Each row is a point on a tangle of strands that fork, close into loops and nearly touch. The rows are in no order.
Two points are linked if the straight distance between their rows is under 67.9. Some points are linked to none.
tera: [  8  -2  14   0  29  11  31 -16  15 -14  12 -16   5  -7  -5 -21 -16  35
 -39 -25  32  16]
nuga: [-17  64   1 -47  43  46 -21 -11  43  33 -41 -12  -7   2  32  -7   4  38
  25   0  16  21]
zusi: [ 10 -13   6  10  26  31  19  14   6 -14  44  -6  40 -60  -8  -4   5  22
 -27 -15  11  22]
detut: [  7   9   6 -38 -22 -23  -5  -4   0 -10  11  28   1  56  35 -38  -1  -6
   9 -11  -3  18]
gegu: [-51 -44 -61   0 -33 -29 -14 -22 -16 -34  18  20   2  38  -6  25 -22 -25
 -10  -9 -21 -14]
maso: [  2  35   3 -12  33  26 -11   5  43  69 -52 -21 -30  19   5   7  34 -20
   2 -10 -10  -5]
zus: [-27 -56   8 -12 -36  -5  -7  12 -13 -41  35 -18 -13  19 -26   1 -24 -30
  -7 -10  -8  -8]
guk: [-12   0  35 -15  -8 -17 -34  -3  30  -3 -21  -6 -20  10  19 -23   2 -24
  17 -18   1   6]
fak: [ 23   9  13  -9   2 -17 -32 -16 -22   1  24 -15  16   8   9 -42   5   7
 -15 -16   5  34]
getik: [-56 -56 -16 -18 -49  -5  -9  11 -32 -52  20 -18 -12  -7 -36   9 -19 -45
   4  -8  -3 -20]
soni: [ 15  28  12  13   4   4  16 -12  20  36   1  -6   4 -11  -3 -13 -10  15
   2 -15 -12   1]
kuze: [  4  40  10 -13  -8 -17 -20  -5  25  43 -36  12 -19  24  19 -23  14 -25
   6 -26 -15  24]
nezud: [  7  31   8  10  18  22 -10  17  46  31 -44 -25 -21   0   3  21  22 -25
   0 -12 -21  -1]
zatan: [ 33  30   4  25   7  10 -21 -17  -8  45 -31 -25 -10   6  -5  19  15  18
  16  21  -3  -2]
namap: [  0 -24 -18  -2 -20 -28  19  21 -23 -23  25  47  35  -9  27  26   2 -21
  10  11 -15 -12]
guta: [-49 -34 -35  36 -47 -19  15 -14 -55   5  35  14  10  -2 -35  36 -18 -22
  20 -23 -15 -15]
gedaz: [-15 -30 -10  -3 -21 -57 -57  -7  -8 -24 -14  18 -15  52  -4 -20  -4 -16
 -21  -7 -12 -11]
soza: [ -1  19   3  18  26  15  -1 -31  11  20 -14 -39   8 -17  -7  24  -7  61
  34   8  15  -1]
napo: [ 22  32 -17  22  27  37  38   0  -1  28 -13  22 -13 -17 -24  13  -9  39
 -17 -10   5 -29]
Fusu: [ 12  31  15 -15 -15 -10 -54 -15 -13   6  18   2  21  36   3 -49  17 -10
  -2 -13  -4  31]
Sab: [-12  11  10  31  -1   7   1  12  17   5 -37 -16  -9 -17 -28  38  28 -30
   6  30   3 -18]
kog: [ -1 -38  33   4 -16 -11  -7  13 -23 -22  43 -26  25  11  10   2  -6   0
  -3 -18  -6  16]
tugu: [ -1   9  -6  50 -26  31  37 -11  -3 -19 -19  16   7  -9 -41  50  -3  -2
 -10  -9 -17 -24]
Vulof: [  2  -6  -6  15  -8 -17   9 -15 -12 -14 -25   3 -23  20  31 -17   8   6
 -22 -16   6  10]
Vesen: [ -1 -24  14  17  15   3  42  16  -4  -1  56  12  28 -28 -43  -9  -3 -17
 -25   6   8   5]
tak: [  8  -5 -11 -13  19  32  22 -15  10  12  -3 -33 -20  -6 -23  -2 -17  57
  11   0   9  -8]
Bek: [-13  17  -2  40  25  13   3  -7  42  11 -49 -17  -8   2 -27  43  22  -9
  -5  13  -2 -20]
gubab: [-31 -45  -3  10   8 -24  41   7 -20 -16  35  32  14 -20   4  -5  -2 -12
  -5 -30  15   5]
Satu: [  6   9   2  14   2 -14  12   6  -3  31 -50   5 -27   0  35  13  17  -5
  21  -1  15  -3]
bilon: [-15 -33 -24   6 -48  16   6   0 -18 -57   2 -18 -11   4 -18  34  -2 -17
 -10  10 -10 -18]
sovo: [ -2  24  -8 -24 -35   7 -51   5   7  17 -13   7 -29  62  13 -37  20 -26
  18 -12  -6   5]
lato: [  7  16  35  -9 -10 -11  -6   3  -6  24  17   6  12  11  33 -31  10   2
  21  -7  22  24]
zut: [ 20  33   6 -28  22  -8  -2  -3  -6  27  21  19  14   9  19 -55 -10   1
 -18   3   9  29]
zal: [ 19 -16   8  -5  -7 -19   5  25 -26  17  49   5  21 -13   9  -9   1 -10
  14   7 -19  -3]
Vok: [ 23  32   3 -12  30  23  17 -24  10  15   0 -10   5   5  17   3 -21  74
  15  17  13 -11]
Pek: [ 22 -19 -10  15  -5 -24 -18  -2 -60  -3  18  -3  15  15  20  -2  20   5
 -14  -6   2  22]
maves: [ 22  39  10  -1 -24   0   1   3 -35  41 -13  30  -5  23  49  -6  23   3
  33 -15  14   2]
ven: [-22 -21  21  -5   9 -38  -9   7 -10  -3  15  10  18 -30   8 -27  -1 -32
 -12 -12  15  22]
rabu: [-22 -11  42  15  18  17  35   4  20 -16  19   3  19 -46 -23  -2 -12   9
  -6  -9  27  19]
fozuf: [ 12  -5 -16   3  30  30  -3  -5   6 -15  17 -22  24 -58   7   4  -2  42
 -15  -5  -3  15]
sufoz: [  4  -8  18 -21 -10 -39 -32 -11   1 -15  -1  18 -16  49  18 -45   2  -6
  -6 -14   5   5]
Ranem: [-28 -29  -4  28 -23   3  55   7 -39  -9  57   9  24 -11 -34  21  -2 -11
  -7 -19   1  -4]
Bos: [ 34  25 -16 -34 -25  21 -31  -2  -9   8  12  -6  -8  32  28 -26  22  -7
  22  15 -17  12]
lodud: [-29 -36   5  13  -5 -49  16   6  -5 -18  50  15  35   8 -13 -11 -16 -17
   1  -2  -6  -5]
Mokot: [ -9  28   3  -4 -27 -17 -21 -10  -8  35 -25  27  -8  53  34 -16  22 -20
  20   5  14  14]
Gove: [-35 -27 -26  38 -29 -13  38   6 -49   1  49  31  25   5 -32  36  -1  -8
   4 -22 -15 -23]
komab: [ 23  32   3  14  -3   7 -31  -9   3  49 -19 -23  -1   7  -5 -13  18  -2
  12   2 -19  13]
zunu: [-19 -20 -32   3 -33 -44  -2  -4   5   8 -26  -1 -18  59   5  23   6 -25
   7  -2 -26 -23]
Lebon: [ 28  37  11 -25 -15  -5 -37 -15  22   5  23  -4   0  32 -10 -48   4  -7
   3  -2 -11  18]
lopoz: [-38 -45 -32  15 -28 -33   2   0 -32  -1  34  22  18  -7  -9  39 -25 -23
  24  -7 -26  -8]
rafu: [ -4  72 -22 -32  34  62 -26 -27  28  50 -32 -18  -6  39   7  -1  24  32
   6  13  12   0]
vapek: [ 11  15  24 -11  21   1  29  12  18 -19  -4  14   1 -34  14 -20 -17  -3
 -14  13   6   1]
Zifog: [ -5  -9  -6  31 -12  41  41 -18   6 -33  -9  -6   0 -32 -30  11 -10  -3
 -16   6  20   2]
reged: [ 24  56  -2   8  32  37 -13   8   6  56 -66   1 -11  -5  23  31  17  33
  19  -7   7  -3]
Gad: [ 40  18   4 -11  -2  13  17   2  -6  10  -7   3  -3  11  22  14   3  35
   7  17  -1  -7]
Rufiz: [ 11  67  12 -23   3  26 -29  -1  42  39 -35   6  -9  28  21 -15  20 -13
  11 -12  -5  19]
Pozo: [-10 -19 -11  18 -13 -19  13   3 -25  19  37  28  14 -11  -5  -3  -2  -9
   6 -16 -19  -1]
ker: [ 31 -15  19  15   2  -7  11   4 -30  -7  31 -15  28  -3  -2  13   3  24
  -9  28  19   4]
Tode: [  0  31  13 -16 -18 -10 -37 -12  16  27 -37   7 -26  60  15 -25  30 -34
   5  -7   3  17]
gisib: [ 11 -29 -12  10  13 -17  24  42 -60  20  50  37  34  -6   8   9  21  -3
 -10  -4  -3  -7]
kiza: [ -2  25  27  -9   3   2  -6 -12  55  20 -34 -21 -11  33  -1  -6   5 -10
   4 -11  -4  -8]
Zamel: [-24 -33 -27  -6 -18 -55 -44 -14   3 -32  18  34  -1  42  -5 -21 -18 -10
 -10 -19 -23  -8]
Tede: [-15 -29  18   8 -32 -12   6   4   0 -40  27 -22  -3   7 -35 -17 -16 -14
  -3   6   5 -11]
Duv: [ 15  26  -4 -15  20  14 -42  -6  34  25 -42 -40 -21  21 -10  -1  21  -1
  11  14   5   8]
duna: [ -8  42   0  12  39  30  26   0  40  17 -19  14  -3 -56 -29  11 -30  18
 -11  -2   2  -7]
tebuk: [ 30  32  -7  30  15  27   8  -3   5  34 -27  -7  -1 -13 -30  48   8  45
   6   2 -21 -28]
Pilo: [ 16  -4 -26 -18  27  41  39  -4   1  -4  -2 -13 -12 -30  -5   3 -14  50
   2  17   8 -18]
zuse: [  2  11  -7  18 -14  -8 -22   9  13  32 -37 -18 -20  -1 -16  29  13 -27
  14  11 -12 -16]
Firok: [-11  16  29  19  27  31  37   5  17   1   3  14   9 -54 -32  -6 -31   6
  -8  -1  18  -4]
tolo: [-35 -65 -50 -11   0 -34  19  18 -58   5  47  25  10  -2  22  17   5  -8
   0 -14  -3   8]
fedaz: [  4  24 -14 -13  44  21  -6 -18  33  23 -62 -31 -24  43  -8   4   9  16
 -22  -2  20   1]
ref: [-19 -27  17   0  -7 -53 -14   6  -3   5  56  16  34  21  -1 -34  -7 -17
   7 -14   0  14]
Rud: [ 11  48  22 -36  32  25  17  -1  21  22 -14  10   1 -31  31 -26 -17  18
   0   7   5  18]
Gir: [ 23  -3  19  -6  10   6 -11  -4  20   3  -2 -39   3 -18  -1  -5  -8  32
  12  14   8  13]
lapuf: [ 21  14  15 -16   4 -21  -6 -19  21  11  11  -8 -10  28 -16 -37 -10  13
 -10   4  -3  11]
fugim: [ 22  14  12 -16  41  31  30  -5   3   9  24  -4  26 -19   3  -2 -19  76
  18   6   9  -8]
zok: [ 16   6  -2  17  23   2  38   1 -10  12   6   8  -1 -21  -8 -16  -7  21
 -35 -30  14  20]
Reve: [  5   1 -14 -15 -28 -37  -9  10 -28  14  18  18  -1  28  20   2  -3 -14
  28  41 -18 -11]
Ger: [ 12 -10   5   4  20 -33  39  14 -18  21  16  13  -4   1 -13 -22 -15  -8
   1  25  23  -9]
zoge: [ 27 -11  -8   3 -21  -7  10  -2   5 -12   6   2  -5   3   5  15   5  -9
 -15   8 -21 -14]
bunut: [ -3 -35  13  -5 -36 -33 -49   8 -17 -61  -2 -21   1  21   8   3 -10  -6
 -15  -7 -12  -6]
Novo: [ 17  15  15  10 -14 -11 -47  -9  -2  23 -23 -21 -17  17   7  -9  24 -10
   2 -14   3  16]
sase: [  8  10  -4  39  -8  29  37  -8   7  -3  -5   2  -1 -32 -26  20  -6   6
  -6 -14 -11   2]
Godap: [  3  36  10   5  31  20 -25  -3  59  24 -55 -22  -2 -16  13  32   6   2
   2   7  -7   8]
tuta: [-23 -34 -12   2 -38 -55 -46   0 -22 -50  -2  -9  -1  37  -7  10   2 -24
 -23   2  -4 -19]
Dilem: [ 33  13   3  -3   0   3  16   8   8  -3 -29  -5 -15  36  22  33  20   7
   2  17 -13 -25]
sim: [ 31  32   3 -25 -11  42 -15  -8   5  27 -23 -29  -5  16  25  21  12  46
  48  16   0 -10]
Migav: [  7 -11  14 -12  -4  -6  -7  13   5 -26 -31 -19 -13  -1  21  17  -3  -4
  15  30   5  -5]
Tival: [  8  37  -3   0  12  21 -20 -30  -6  40 -36 -22 -28  17  21 -25  11  23
 -17 -13  19  30]
besu: [  5 -30  16 -10 -27 -27 -18  10 -22 -20  47 -21  11  12 -12 -16 -11  -8
   5  10   2  -3]
kob: [-14   6 -11  40 -36  34  22 -24 -10 -22 -17  27   2 -14 -40  42  10 -33
 -10   0 -13   4]
dofol: [ 24 -17   2 -31 -15  -4 -27  14 -12 -40   7 -10 -15  20  40 -16   9 -12
   1   5  -8   5]
sigi: [ 15  23   6 -15 -39  -9 -63  -5  -5  14 -14 -25  -8  37  15 -28  12 -20
   4   1  -9   4]
lezib: [-26 -15  18 -15 -13 -39 -34   7  18   9 -12   5 -22  18  22 -12   7 -32
  28  -4 -12 -17]
rapu: [ 38  29  30 -29  30  22   3   9   3  25  16  -2  21 -31  28 -21  -4  23
   3  -9  13  26]
pogon: [  3  -5  10  41  -3   8  -4   5  -4 -18 -17   4   7 -52 -14  29  14  -7
 -12  23   8   2]
nufu: [  2   2 -25  15  20  42  12  -3  -2  13   4 -34 -15 -52 -33  -3 -13  23
   4  13   5   2]
bom: [-42 -48  -6   1   1 -31  18  16  -5 -42  16  41  19 -20   9  -3  -5 -35
  -1 -10   4  13]
Zipu: [-37 -39  32  17 -27   2 -24   2  -1 -59  15  -4  23 -18 -22  -3  -7 -30
 -17 -22   5  15]
Nabes: [ -6 -26 -16   8 -10  -8  10  -7   0 -14 -46 -15 -30  23   2   6  16 -15
 -22 -11   5   1]
lusep: [-23   6 -10   0  16  47   2  -8  49 -14 -24 -43 -16 -19 -22  29   0  35
  24  26   6 -18]
gof: [ -7 -22   8  18 -13  -9  29  -8  -8 -13   6 -13  -3 -11   1  -7  -4  -2
  -3 -29   4   9]
Musoz: [-45 -39  10  14 -18 -23 -16  10   2 -54  20  19  10 -22 -18 -26 -13 -39
 -13 -41 -12  15]
Fogo: [ 10  53  -3 -26  46  43   5  -5  30  40 -16  -5   3 -26  18  -7 -15  49
   4  -5   4   3]
meked: [-11 -11   4  -4 -22 -44 -21 -11  -2   1  25  11   6  28 -11 -39 -19 -23
  21  -6  -3  -2]
sak: [-11  -5  18   2  37  36  16  -9  19 -26  20  -6  34 -57 -23 -10 -13  30
 -24  -6  34  20]
nuku: [ 28  49   2 -12  31  38  -9   3   3  43 -27   3  -3  -8  33   1   7  36
  13  -5   0   3]
fet: [-19 -18  -6  23 -19  41  28 -20   7 -38 -22  -7 -17   6 -46  21   2 -16
 -22 -11   6  -1]
Kiden: [ 19  16  10  10  12   9  13  13   7   4  20  13   9 -40 -22  13 -11  -3
   4  23   1 -11]
peg: [ 17  39 -15  37  35  34  16  -9  14  44 -47   4  -8  -8  -9  30  -4  43
 -14 -13  -2 -27]
Dat: [  6 -10   7  -7 -30 -22 -24 -15 -21 -15 -17  -5 -11  61  35 -24  22   6
   7 -20   6   4]
lep: [ 18  31  16  -4  28 -13   4   9  21  10 -44  14 -13  -1  16  -5   5  -6
 -15  33  24   5]
rela: [ 15   0  -4 -30  -1 -34 -11   3  16  11  31   6  -8  29 -13 -49 -14 -16
   0  13   0  -5]
fim: [ 17 -24   0 -22 -22 -31 -58   7  -4 -51  -1  -5  -6  21  24 -16  10 -12
 -16  12 -11 -14]
vez: [ 19  34 -12 -32  16  40 -31  -8  28  39 -29 -46 -24  21   0   0  22  22
  30  -5  -3   2]
tezo: [  3 -15   4  19  11  -7  54   2 -22   5  33  29  11 -19 -32  -5  -5  -5
  -9  17  20 -10]
doru: [ 17  21 -18  11  31  26  37 -19  -5  24 -26   3 -11 -15  -2 -12 -11  34
 -34 -17  14  -2]
Togen: [  9 -14 -32 -29 -24 -19 -40   3 -15  -4  17  -3 -23  27  10 -23   8 -21
  -2 -13 -26   4]
fano: [  3  15   6  10  -1 -38   5  -4 -33  43 -21  54  -6  16  29  15  20 -16
  35   4   3   5]
Rina: [ 19  11 -12   7  26  13 -25 -18  13 -17 -10 -21   5 -33   9  -9   1  36
 -32  -8   3  16]
danin: [-21  41  16  -7  43  17  33  -8  50  22 -35   2   0 -25  -4  -6 -32  14
 -10   6   2   5]
dodi: [  4   8   1  -7  11 -36  18   4 -18  33  22  44   3  16  11 -24 -10  -1
  -4  11  16   8]
zeton: [ 10  -5 -17  40 -10 -15  17  23 -33  23  38  43  23 -30 -14  19  -3  -2
 -12  -6 -19 -20]
tafe: [ -7  -7 -25  31 -25  -1  15  11  -8  -2 -11  28  -6 -37  -3  21   6 -30
  -3 -10 -13  -4]
Fodu: [-11  71 -22 -54  56  50 -41 -23  26  26 -35 -17  -4  19  26 -23   8  35
   0   9  20  17]
Muvu: [ 17  40 -21 -29  17  58 -25 -32  16  32 -24 -30 -15  42  10  -5  25  41
  27  19   8   6]
Liten: [-47 -61 -21 -18  -3 -29   4  14 -18 -42  38  30   6   1  16  -1 -17 -27
  15 -12  -2   8]
tavan: [ 13  39  -2  12  17  14   0  10  -9  54 -60  12 -24  -3  20  17  25   5
  13  -9  16   2]
Gele: [ 20   9 -13 -34 -25 -13 -19   2 -43  17  28   3   2  34  17 -23   8 -10
  19  19 -10   5]
Vel: [ 16  13   5  29   5  -3 -14   9   2  32 -16 -21 -20 -27  -6  25  -1   5
  30   9  -4  -3]
Rap: [-29 -58 -45 -19  -3 -32  -3  10 -47  20  28  19  -7  14  15 -11  -6 -14
  27 -12  -6   7]
lat: [-20  13 -12  14  35  37  -6 -22  29   5 -32 -34   7 -23  -8  30   9  53
  30  11  -4 -24]
Zozav: [ 34 -13   3 -16  32   8  18  10 -33  -9  33  -6  17 -15   3   2  -2  32
 -11  26  24   6]
vafu: [-19 -20   3  18 -18 -34  20   0   9 -14  31  20  16  -4 -29  -4 -11 -35
  12  14 -12  -9]
Fula: [-23 -37  20  18 -20  -9   9   8 -21 -20  38 -16  24 -22  -4  -6   4  -9
   1 -20   6   7]
pogu: [ -5 -17  23 -11 -21 -22 -35  -1  39 -26 -25  -6 -23  30   7 -30   1 -13
  -5 -37 -21 -14]
daki: [-25   2 -25   5 -53  47  22 -19 -23 -49 -19   8   2  -3 -49  38   6 -40
  -4   6 -19  -5]
miri: [ 14  20   0  14  24  -5   0 -14  21   2 -43   7   3 -22  10   6   2  16
 -30  22   9  10]
zuru: [  3  24  -1 -15  31  18  14 -23  -3  30 -13 -28 -18  -1  -5 -31 -22  48
   1  -2  21   9]
Lona: [-19  11  10 -18  37  12   0 -21  50 -13 -41 -25 -25  -9 -13 -20 -24  31
 -28   0  29   4]
teto: [ 22   4  13  24  11  15  10 -20 -11   8  -9 -30   6 -10 -10  11  -2  45
   6  15  25   7]
gaber: [-17  19   4  -8  48   3 -18 -12  42   8 -55 -38 -35  14 -13 -11  -6  14
 -15   3  30  -5]
zub: [-17 -23 -32  -8 -25 -40 -25   3 -15  -5  18   2  -5  23   9  -3  -2 -29
   8  -5 -33  -6]
takov: [-28 -20 -31  11 -29 -29   7  10 -12   3  39  15  10 -14 -33  10 -22 -45
  15   0 -35 -20]
Dozad: [-10 -37  -8 -24 -20 -23 -14  22  -9  -6  53  14  23   8  29 -19  -3 -16
   4 -22 -31  -5]
sud: [-22 -52 -21 -29 -11 -36 -28  29 -19 -32  43   9  15  21  34   0 -15 -21
  13  -6 -14  -5]
Fede: [-26  -4 -21   4 -15 -20   4  11  31  -7 -21  13 -22  -2  -8   0   6 -41
  -7  -9 -23  -9]
Vis: [  0 -14   8  12  18  -6  19  24   2  14  39  14  21 -41 -12 -21  -3 -13
 -31 -12  -4  17]
sene: [ 27   2  11  -5 -10  -6  -8  13   1   3  32  -5   7 -23  -7 -14 -12  -3
  12  15 -14  -1]
suke: [ 16  49  24 -28  11  -7   5  -5  23  20 -12  27  -3   5  29 -39 -12   1
 -10   8  17  15]
duro: [ -8 -13 -20  25   1  -4  12 -17  17 -36 -39 -20 -18  11 -13  29  14 -15
 -37  16   4  -5]
fiza: [ 16   2  14  15  35  31  29   2 -11   1  20   2  30 -32 -19  16 -16  67
  19  15  27 -15]
Fes: [  1  25  24   5  -5 -19 -12  -4  43   7 -30 -15 -21   0   3  -8  -4 -16
   2 -14 -20   7]
fitot: [ 16 -12  31  13  20  26  28  29 -30   4  40  -8  25 -39 -18  23 -10  31
  22  24  20 -13]
topa: [ 58  29  14 -13  24  18  -4   4 -20  21  34  10  26 -15  18 -20   5  24
   1   9   2  11]
let: [ -1  18 -10  19  33  16   3  -6  36  13 -54 -23 -24  21 -10  36  23   5
 -29  -3   6  -8]
Pib: [ -5   0 -21   1 -29 -31  -7   2 -23  40 -14  -7 -28  36   5  17  14 -21
  23   4 -20 -19]
vari: [  9 -18   3  23   3  33  28  31 -50 -14  36  36  30 -46 -29  32  -2  -3
  -8   5  19 -18]
kif: [-36 -31  20   1 -12 -34 -14  -6  28 -39  22  23   5 -11  -2 -42 -26 -23
 -25 -43  -9   7]
toli: [ 13  -8   3 -12 -28 -21  -8  -8 -28 -10  27 -11  -3  51  25 -23  10  13
  -5 -31 -17   1]
gif: [-40 -47  14  26 -13   1  24  11 -40 -21  44  -2  37 -23 -34  13  12 -21
 -11 -21   8  14]
tizi: [ 22  25  -6  19  10  14   4 -13  32  12 -20 -15   9 -15 -19  36   4  27
   0  16 -10 -14]
vubas: [ -3  -4   0 -10 -18 -38 -21  15  -3   9 -13  15 -11   4  20  -6   1 -22
  33  20 -14  -4]
zis: [ 15  56   7  -9 -13  27 -21   2 -20  44  -9  31  -4   9  44 -24  29  -7
  19   4  24  25]
kam: [ 30  19   7  -4  21  16  24  17  -2   3  -6  15 -12 -30  25  -2  -9  24
  -5  14   1   0]
nafe: [ 28   6 -10  23  18  31  28   6   3 -20 -12  33  14 -38 -10  31   0  12
 -23  23  15  -9]
Luve: [  7  20  12  -6  50  20  18 -15  10   3   8 -23   2 -21 -10 -22 -32  51
 -14   2  38  13]
sogat: [-22  20  16  -8  21  10  34 -13  45   3 -42  -5 -33 -19  -1 -16 -20  19
 -11 -12  15   5]
sila: [-35 -23 -12   2 -26  -7  -1  11  16 -45  -8   7 -13 -13  -6   6   2 -40
  -9   0 -10  -9]
Mupo: [-37 -40 -43  -7 -22 -45 -20  -5  -3 -32  24  33   1  13   6   1 -12 -30
 -10 -15 -36  -4]
kip: [-11 -31  -1 -34  17 -25   4  21 -14   1  45  24  10   3  17 -35  -4 -19
   1 -15 -16   2]
natig: [ 39   9 -19 -22   2  18  -8   1  -6   8   0  -7 -17  15  20 -10  17  10
   3  22 -11  12]
pebup: [ 15   8  28   8  30  -6  14   4  -6  11  22   6  23 -26   4 -26  -5  10
 -26 -15  10  33]
Pes: [  1 -18   6   0 -22 -31   7 -12 -15   4  13   0  -7  19  24 -11   7  -2
  -1 -32  -9  10]
Tuzal: [-12 -53 -21   7  -5 -15  19  30 -51  -8  60  22  28 -13  19  19  16  -7
 -12 -18 -13  -1]
Pumen: [  4  -2   1  -8  -2 -17  22   4  26  -3 -33  -4 -28  57   0  16  11  -3
  -3  23  -9 -19]
zezu: [ 20 -29   1  19   4 -26   7  -1 -38 -14  39  -3  40  -1  11   5  12   6
 -22  -1   9  19]
Fufib: [  0 -27   5 -29 -21  -4   8  32 -11 -36   2 -12 -14  -5  17   8  -8 -13
  17  25  -4 -22]
ginal: [ -5  -7  12   9  -3  19  -6   4  31 -43 -32 -39  -3 -19  -2  26   1  -1
  18  25   3  -6]
lamuv: [ 18 -27   9  -9  16  25  39   8 -14 -28  19   7  18 -26   2  13 -16  23
 -14  14  19 -12]
zumiv: [-24 -33 -18 -37   6 -36   2   6 -36  29  60  25  14  15  14 -29  -5 -10
  26 -18  -2   9]
Pigi: [  6   9  18 -21  21   3   9   1  20 -16 -34   7 -30  -7  13 -15  -6 -10
 -24  11   8   9]
Kado: [  6  11   8  19 -21 -22   7  10 -20  36 -28  26  -8  13  33  13  14   2
  45  -6   5 -15]
renak: [-15  -7   0  -6 -24 -26 -14   8  17 -15 -25 -19 -22  53   7  15  12 -26
   1  10 -21 -17]
Goni: [ 24  44   4 -18   5  37  -4 -26  15  23   7 -17  14  22  14  10  -3  62
  40  18   8  -4]
fuzu: [-56 -41 -56  -4 -23 -32 -11 -12 -32 -21  48  15  15  15  -8  36 -38 -14
   9  -4 -21 -19]
Bug: [  1 -16  -6  -6  -2  10 -11 -15  18 -45 -20 -24 -21  -5 -18   4   2  -5
 -35  17   0  -2]
meli: [-42 -47  -4  -8 -34  -2 -11   4  -8 -82   3  23  -5  -5 -10   0  -9 -49
  -4  -1  -3 -10]
berug: [-52 -44  -6  10 -39   0   8   9 -58 -44  44   0  37 -26 -29  30  12 -43
  -4 -19   7  16]
rogo: [-11 -24 -11   5 -34  48  18 -19 -23 -62 -17 -19  -7  -9 -44  30  -4 -22
 -20  13   0  -4]
bubim: [-10 -14  -3   3  -8  40   9   9  27 -26 -32 -22 -13 -10 -17  52   5  -8
   8  31 -14 -27]
lir: [ -4 -12  -6  10   7  20  15 -21  15 -33 -17 -11 -12 -19 -16  -2 -10  14
 -17   6  16  -5]
dop: [ 26  27   0  11   7  11  16  18  26   7 -16  14   4 -24 -12  37  -4  10
   4  35 -14 -32]
bapa: [-11   8  -9  11  12  52  15  -3  27  -4 -29 -31  -6  -7 -26  67   1  14
  25  37   4 -28]
veg: [ -8 -34  -3 -23 -18 -32 -13  22 -11 -33   5 -15 -25  14   2  -9 -10 -28
   5  19   3 -18]
mobe: [  7   5   3  21   1 -14  -6  -4  12 -18 -19   2  15 -20   1   5   7  -5
 -16  35   0   9]
rezi: [  9 -21  -6  34   2  -3  19  43 -58   3  50  45  28 -24  -8  42  10  -2
 -10  -8   1 -22]
pokop: [ 27  -1   8   3   2   2 -29  -7   2 -24   4 -16   6 -12  -3 -28  -1  10
 -28 -14  -2  18]
modu: [-37 -47 -10   7 -47   8   6   7 -46 -45  24 -23   9 -18 -16  23 -10 -40
  16  -9   0  -1]
ren: [-14 -22  13 -14 -16 -38 -35   1  37 -42   2  22 -10  15   1 -31 -19 -15
  -9 -29 -16 -11]
mefu: [ -8 -16  32  26  13  34  42  20 -10 -14  34  -5  31 -46 -36  13 -13  10
  10   9  29   0]
gopun: [ 19 -18  -7  18  22  38  47  13 -32 -16  46  27  17 -30 -23  20  -4  25
 -26   8  16 -11]
Muz: [ 15  17  21 -12  24 -18   2   5 -13  27  35  24  29 -14  20 -41  10 -12
 -19  -9  19  36]
Zaf: [-16   7  10  17  -1 -16  17  -4  37  11 -35   4 -22   0  -3  14  -3 -22
  -2 -11 -15  -8]
lusa: [ -3   4  22  -4   7  18 -22  -4  42 -18 -24 -34 -15 -21  -9  -1 -13   9
   9   3  -1   0]
Gefev: [ 11  14   0  -2  -3   9 -34  12  29  27 -36 -30 -15  40 -12  13  23 -31
   7  27 -19 -10]
Fimaf: [ 17  64  10 -20  28  32 -25 -10  47  42 -36 -15   5  -4  11   0  11   3
   1   4 -10  14]
foti: [ -2  30   4 -24 -32 -16 -11  -8 -13  19  17  40   8  53  38 -30  11 -23
  34  -2  -1  11]

A fork is a point with three links, a tip a point with one. Leave the first point through the second and follow the links. Name the first fork or tip that comes.
Rina, pokop -> lopoz
meked, rela -> rabu
gisib, Tuzal -> gubab
bom, Liten -> rezi
Firok, duna -> zuse
zal, sene -> zok
